Each row is a point on a landscape with many valleys, with its height.
A ball rolls from a point to whichever of its 2 nearest points has the largest drop for the distance, and stops where none of them is lower. Distance is the straight distance between rows; heights are no part of it.
j_53: [128  71 134  91   4 110 111  71 108 141 122  66 152 178 102 139 174 165
  99 119 138 175 184 126]  (h 8.11)
j_433: [123 119  98 169 122 145 121  98 108 200  85 176 123 142 158 162 128 113
 105 140 103 136 111  85]  (h 1.42)
j_990: [147  95 139 156 130 123 101 110  88 167 149  94 121 100 128 139 110  88
 171 120 110  99 130 117]  (h 1.59)
j_180: [124 116 119 139 184 120  72 135 124 182 189 171 139 127 129 105 163 113
 126 112 119 115 137 143]  (h 5.28)
j_495: [145 111 107  97 138 115  94 163 147 154 174 163 148 146 125 138 183 137
  97 129  94 129 130 159]  (h 4.73)
j_865: [179 133  98 179 151 168 146 129 164  95 104 113  93 169 153 161  94  87
 123 111 137 115 138 108]  (h 1.76)
j_90: [ 98  97 140  94  99 111 113 152 180  85 160 111 126 130 169 146 142 141
 141  91 130 163 133 150]  (h 7.86)
j_244: [144 150 142 181 210 153 128 154 156  92  85 118 124 120 114 119 146 107
 132 148 109 129 118 124]  (h 1.47)
j_355: [139  70 139 181  91 133 115 107 109 190 125 122 120 134 138 159 127 122
 124 114 101 104 126  89]  (h 1.99)
j_292: [145  93 122 127 135 135 143 104  87 134 163  96 185 119 160 113 167 130
 135 125  80 133 112 150]  (h 1.18)
j_545: [127 153 137 138 152 136  98  80  76 164 142 123 130 127 114  98  97 135
 140  82 133 126 157 117]  (h 2.67)
j_629: [135 152  83 112 117 128 132 114 120 134 135 138 121 122 140 162  99  62
 173 151 112 112 136 149]  (h 4.47)
j_389: [126 173 122 152 191 154 125 161 135 127 114 123 150 138 144 161 129 105
 109 155 100 149 117 133]  (h 0.87)
j_93: [ 80 186 121  81  67 135 182 105 129 124 107 121 147 166 164 141  90 155
 129 118 165 139 147 130]  (h 5.87)
j_992: [110  83 155  67  82 125 116 144 173 147 158 121 170 146 152 147 164 182
 107  96 149 174 157 143]  (h 7.24)
j_475: [129 183 116  64 111 140 178  87 167 127 122 118 142 159 184 128  83 124
 146 105 138 149 137 145]  (h 5.59)
j_686: [132 139 139 123 190 130 117 174 165 181  85 185 100 124 127 133 131 112
 121 143  96 139 122 114]  (h 2.97)
j_361: [ 93 155 130 134  95  79 138 165 109  99 158 141  91 121 110  99 140 146
 124 108 144 102 139  86]  (h 4.96)
j_198: [125 120 138 133 106 146 160 143 123  89 153  92 151 145 138 118 128 166
 133 107 180 104 137 138]  (h 6.62)
j_763: [149 141 169 111 138 120 126 187 211 140 147 157 120 136  87 118 142 146
 114 111 119 143 149 102]  (h 4.06)
j_838: [135 160 156 122 168 160 158 104  98 183 157 130 149 128 140 105  67 136
 144  92 157 126 152  98]  (h 2.66)
j_801: [153 155  91 118 170 127 144 106 118  87 139 141 110  89 135 128 109  53
 154 186 136 119 114 150]  (h 4.30)
j_288: [ 91 112 126 121  58 135 154  97 114 153 123 126 130 156 159 150 105 131
 151  75  99 147 178 110]  (h 8.54)
j_861: [113  88 134 140 228 143 112 148 136 104  77 159  75  96 169 126 119 120
  96 162 138 142  86 152]  (h 2.78)
j_187: [ 85 122 149 129 156 120 128 192 128 104 101 137  83 107 120 138  90 132
 138 119 128 129 134 129]  (h 2.36)
j_392: [158 112 130 145 124 131 188 140 162 104 117 128  98 148 133  83 143 119
 148 127 151  73 123 115]  (h 3.11)
j_604: [ 78 139 152 158 111 150 103 137 119 123 104  75 173 175 162 136 160 158
 136 134 114 109 102 164]  (h 5.48)
j_839: [134  74  93  88  59 116 140 125 114 108 119 125 100 139 138 163 121 136
 135  87 104 141 179 146]  (h 8.36)
j_730: [155  86 139 117  66 153 141 124 110 114 173  70 159 147 119 167 109 141
 144 103 172 119 175 141]  (h 7.28)
j_200: [135 124 117 151  83 124 121  98 145 133 111 159 148  99  68 116 157 162
 149 148 151  98 108 135]  (h 6.35)
j_888: [107 131 151 150 151 146  84  97 123 120  67 100 115 108 131 129  89 131
 143 152 137 122  80 154]  (h 4.16)
j_430: [155  96 112 144 132 125 106  77  66 163 156 107 142 141 126  96 154 137
 120  90 100 102 148 150]  (h 2.12)
j_979: [169 157 102 150 139 137 126 138 157 139 147 153  93 161 112 137 110  85
 130 121 153 103 150  99]  (h 2.21)
j_236: [121  76 116 118 131 112 130  90  36 160 147 108 147  92 157 127 119  92
 160 138  82 132 118 144]  (h 1.96)
j_242: [118 139  98 136  77 120 107  77 108  79  97 141 137 104  87 117 144 176
 102 154 148 125 100 152]  (h 6.01)
j_603: [169 160  96 114 124  96 119 134 111 143 167 134 113 116  95 111 147  71
 170 150 110  78 144 130]  (h 4.70)
j_815: [169 170 112  48 120  98 158 162 121 113 158 118 109 137 110 105 129 103
 151 130 111 106 166 148]  (h 4.99)
j_308: [ 62 158 148 141 130 158 140 152 112  99 130  91 168 163 152 109 140 162
 154 111 155  89 144 167]  (h 6.06)
j_12: [157 141 120 112 119  93 165 187 117 115 141 149  91 128  73  97 154 144
  97 144 144  92 134 107]  (h 4.60)
j_574: [105 183 165 101 115 127 116 103 177 109 105 111 171 103 121 103 121 152
 160 146 123 158  95 142]  (h 5.12)
j_566: [137 105 107 159 139 128 112 114 112 167 105 177 122  95 115 145 140 130
 103 164 135 128  87 105]  (h 1.88)
j_931: [ 93 192 133 105 124 125 133  70 117 120 117 130 156 105 152 102 102 137
 125 159 134 155  78 122]  (h 5.41)
j_737: [136 130 135 132 161 160 121 145 117 176 135 128 152 149 136 167 100 125
 103 120 111 149 134 128]  (h 1.53)
j_142: [119 160 162 134 124 111 111 161 161 142 149 145 145  98  92 132 134 148
 119 124 106 160 123  75]  (h 4.52)
j_808: [135 144 119 186 142 105 103 156 157 104  92 136 100 113  94 135 168 121
 112 139  87 127 115  95]  (h 2.00)
j_239: [170 110 126  94 133 114 129 194 162 118 135 129 110 153 107 122 166 144
 102 147 132 100 118 153]  (h 3.83)
j_699: [155 141 105 100  77 126 146  49 111 111 106 134 141 108 123 116  98 151
 122 141 143 154  96 122]  (h 5.70)
j_939: [135 131 129 116 233 136 125 140 112 100 113 110  96 118 194 131  95 102
  81 154 133 156  80 145]  (h 3.32)
j_332: [170 114 119 112  39 113 106  89 127 141 123  83 145 171 110 130 186 164
  97 120 131 117 149 130]  (h 8.57)
j_177: [ 99  93 137 136 164 133  99 128  83 168 146 133 142  98 139 175  85 109
 114 135 127 178 113 128]  (h 2.07)
j_720: [110 111 152 116 165 128 141 206 126 118 120 126 110 135 103 109 128 136
 140 138 136  84 133 164]  (h 2.87)
j_27: [144 196 117  71 105 122 183 130 145 112 141 111 152 135 151 118 130 111
 159 128  94 142 152 121]  (h 5.29)
j_804: [110 140 168 155 146 142  67 116 123 147 110 100 148 119  95 140  90 153
 120 128 151 151  98 128]  (h 3.78)
j_207: [112 113 147 108 109 130 100 108 100 116 133  99 173 131 109 132 117 174
 103 121 135 177 111 155]  (h 3.20)
j_558: [178 103 126 172 138 130 116 112 166 133  70 146  88 109  98 123 135 158
 104  97 101 136 118  90]  (h 2.48)
j_125: [119 126 135 147 134 163 108 101 136 148  68  88 141 175 181 130 116 135
 138 124 115 104  89 164]  (h 4.76)
j_601: [ 88 146 158 142 158 144 136 143  95 144 201 120 179 114 128 121 103 134
 148 107 159 129 136 116]  (h 2.13)
j_17: [179 112 133  91  96 115 103 150 147 163 185 125 160 151 100 129 203 171
  75 123 125 115 166 148]  (h 5.60)
j_914: [150 143  98 148 108 120 165 134 168 103 144 166  89 155  98 103 128  63
 163 155 180  64 133 111]  (h 2.58)
j_163: [106  88 115  94  97 120 151 142 149  66 113 142 100 110 146 133 120 155
 143  93 124 146 154 154]  (h 8.16)
j_426: [105 117 115 154  55 111 104  97 120 170 136 158 142 128  90 125 180 158
 145 114 115  94 149 125]  (h 6.67)
j_232: [112 136 107 136 180 115  67  83  69 170 175 135 159 132 154 109 154  97
 115 133 106 149 111 147]  (h 5.64)
j_32: [ 87 121 152  91  73  95 148 155 130 136 147 149 113 111 133 117 121 171
 128 100 146 140 137  94]  (h 5.24)
j_729: [150 123 137  70  89 122 129 175 194 118 173 134 158 141 112 147 187 160
 110 107 139 158 192 130]  (h 6.52)
j_687: [146 132 160 119 195 133 150 197 202 144 112 161  97 154 107 113 125  88
 131 131 120 121 139 115]  (h 3.45)
j_645: [116 108 131 108  18 127 128  89  98 105 139  67 171 149 101 156 139 152
 144 113 149 155 178 134]  (h 7.77)
j_824: [127 154 106 149 178 109 146 107 109  52  97 153  72 106  88  52 158  88
 134 186 151  68 118 154]  (h 3.97)
j_624: [132 141 114 156 137 107 178 143 139  55  94 140  83 132 106  67 174 123
 111 161 141  72 103 125]  (h 3.67)
j_440: [164 137 140 113 182 140 147 122 100 143 115 116 114 111 157 129  68 123
  92 146 152 153  87 105]  (h 3.44)
j_103: [143 141 115 152 184 128 136 144 148 158 145 182  92 124 154 126 127  86
 116 126 129 142 131  75]  (h 2.57)
j_362: [174  72 101 163 102 152 142 133 162  90 134 116 115 154 155 167 123 126
 117  95 135 125 138 120]  (h 1.02)
j_796: [117  79 126 184 188 137 114 129 144 120  94 180  86  85 136 127 129 125
 128 131 145 133 107 115]  (h 2.35)
j_993: [ 55 137 152 139 125 144 156 152 123 117 152 128 184  94 144 154 118 133
 160 140 119 141 121 132]  (h 1.58)
j_111: [103  77 156 134 140 111  91 115  45 145 132  90 135 101 122 133  95 143
 100 130 116 169  95 131]  (h 2.55)
j_789: [148 133  70 151 190 115 137  92  88  74 119 172  68  80 121 100 155  60
 131 202 154  89 120 146]  (h 4.14)
j_377: [ 76 139 125 118 125 131 143 179 138 118 101 147 128 108 132 178 108 111
 153 154  92 133 134 149]  (h 2.02)
j_210: [167 140 131 140 140 138 140 112 151 116  87 125  99 129 131 110  95 150
 100 112 142 141  99  91]  (h 2.93)
j_694: [ 84 129 138 151  87 139 121  87 113 146 119  80 144 160 156 172  72 104
 147 107 108 158 130 122]  (h 8.70)
j_660: [113 177 159 129 159 116 123 143 173 115 123 138 138  83 100 109 115 116
 151 157 123 154  96 109]  (h 4.82)

For each start below, name the point where the ball stops.
j_125 => j_389
j_440 => j_389
j_53 => j_389

Call two points neighbours if one is among the 2 nearest of the other. Go from one point of each pair to the other, from neighbour to neighbour, staying as low as possible. Name the highest point that can't be avoided.
j_993 / j_433 => j_545
j_433 / j_292 => j_355
j_990 / j_292 => j_236
j_389 / j_433 => j_440
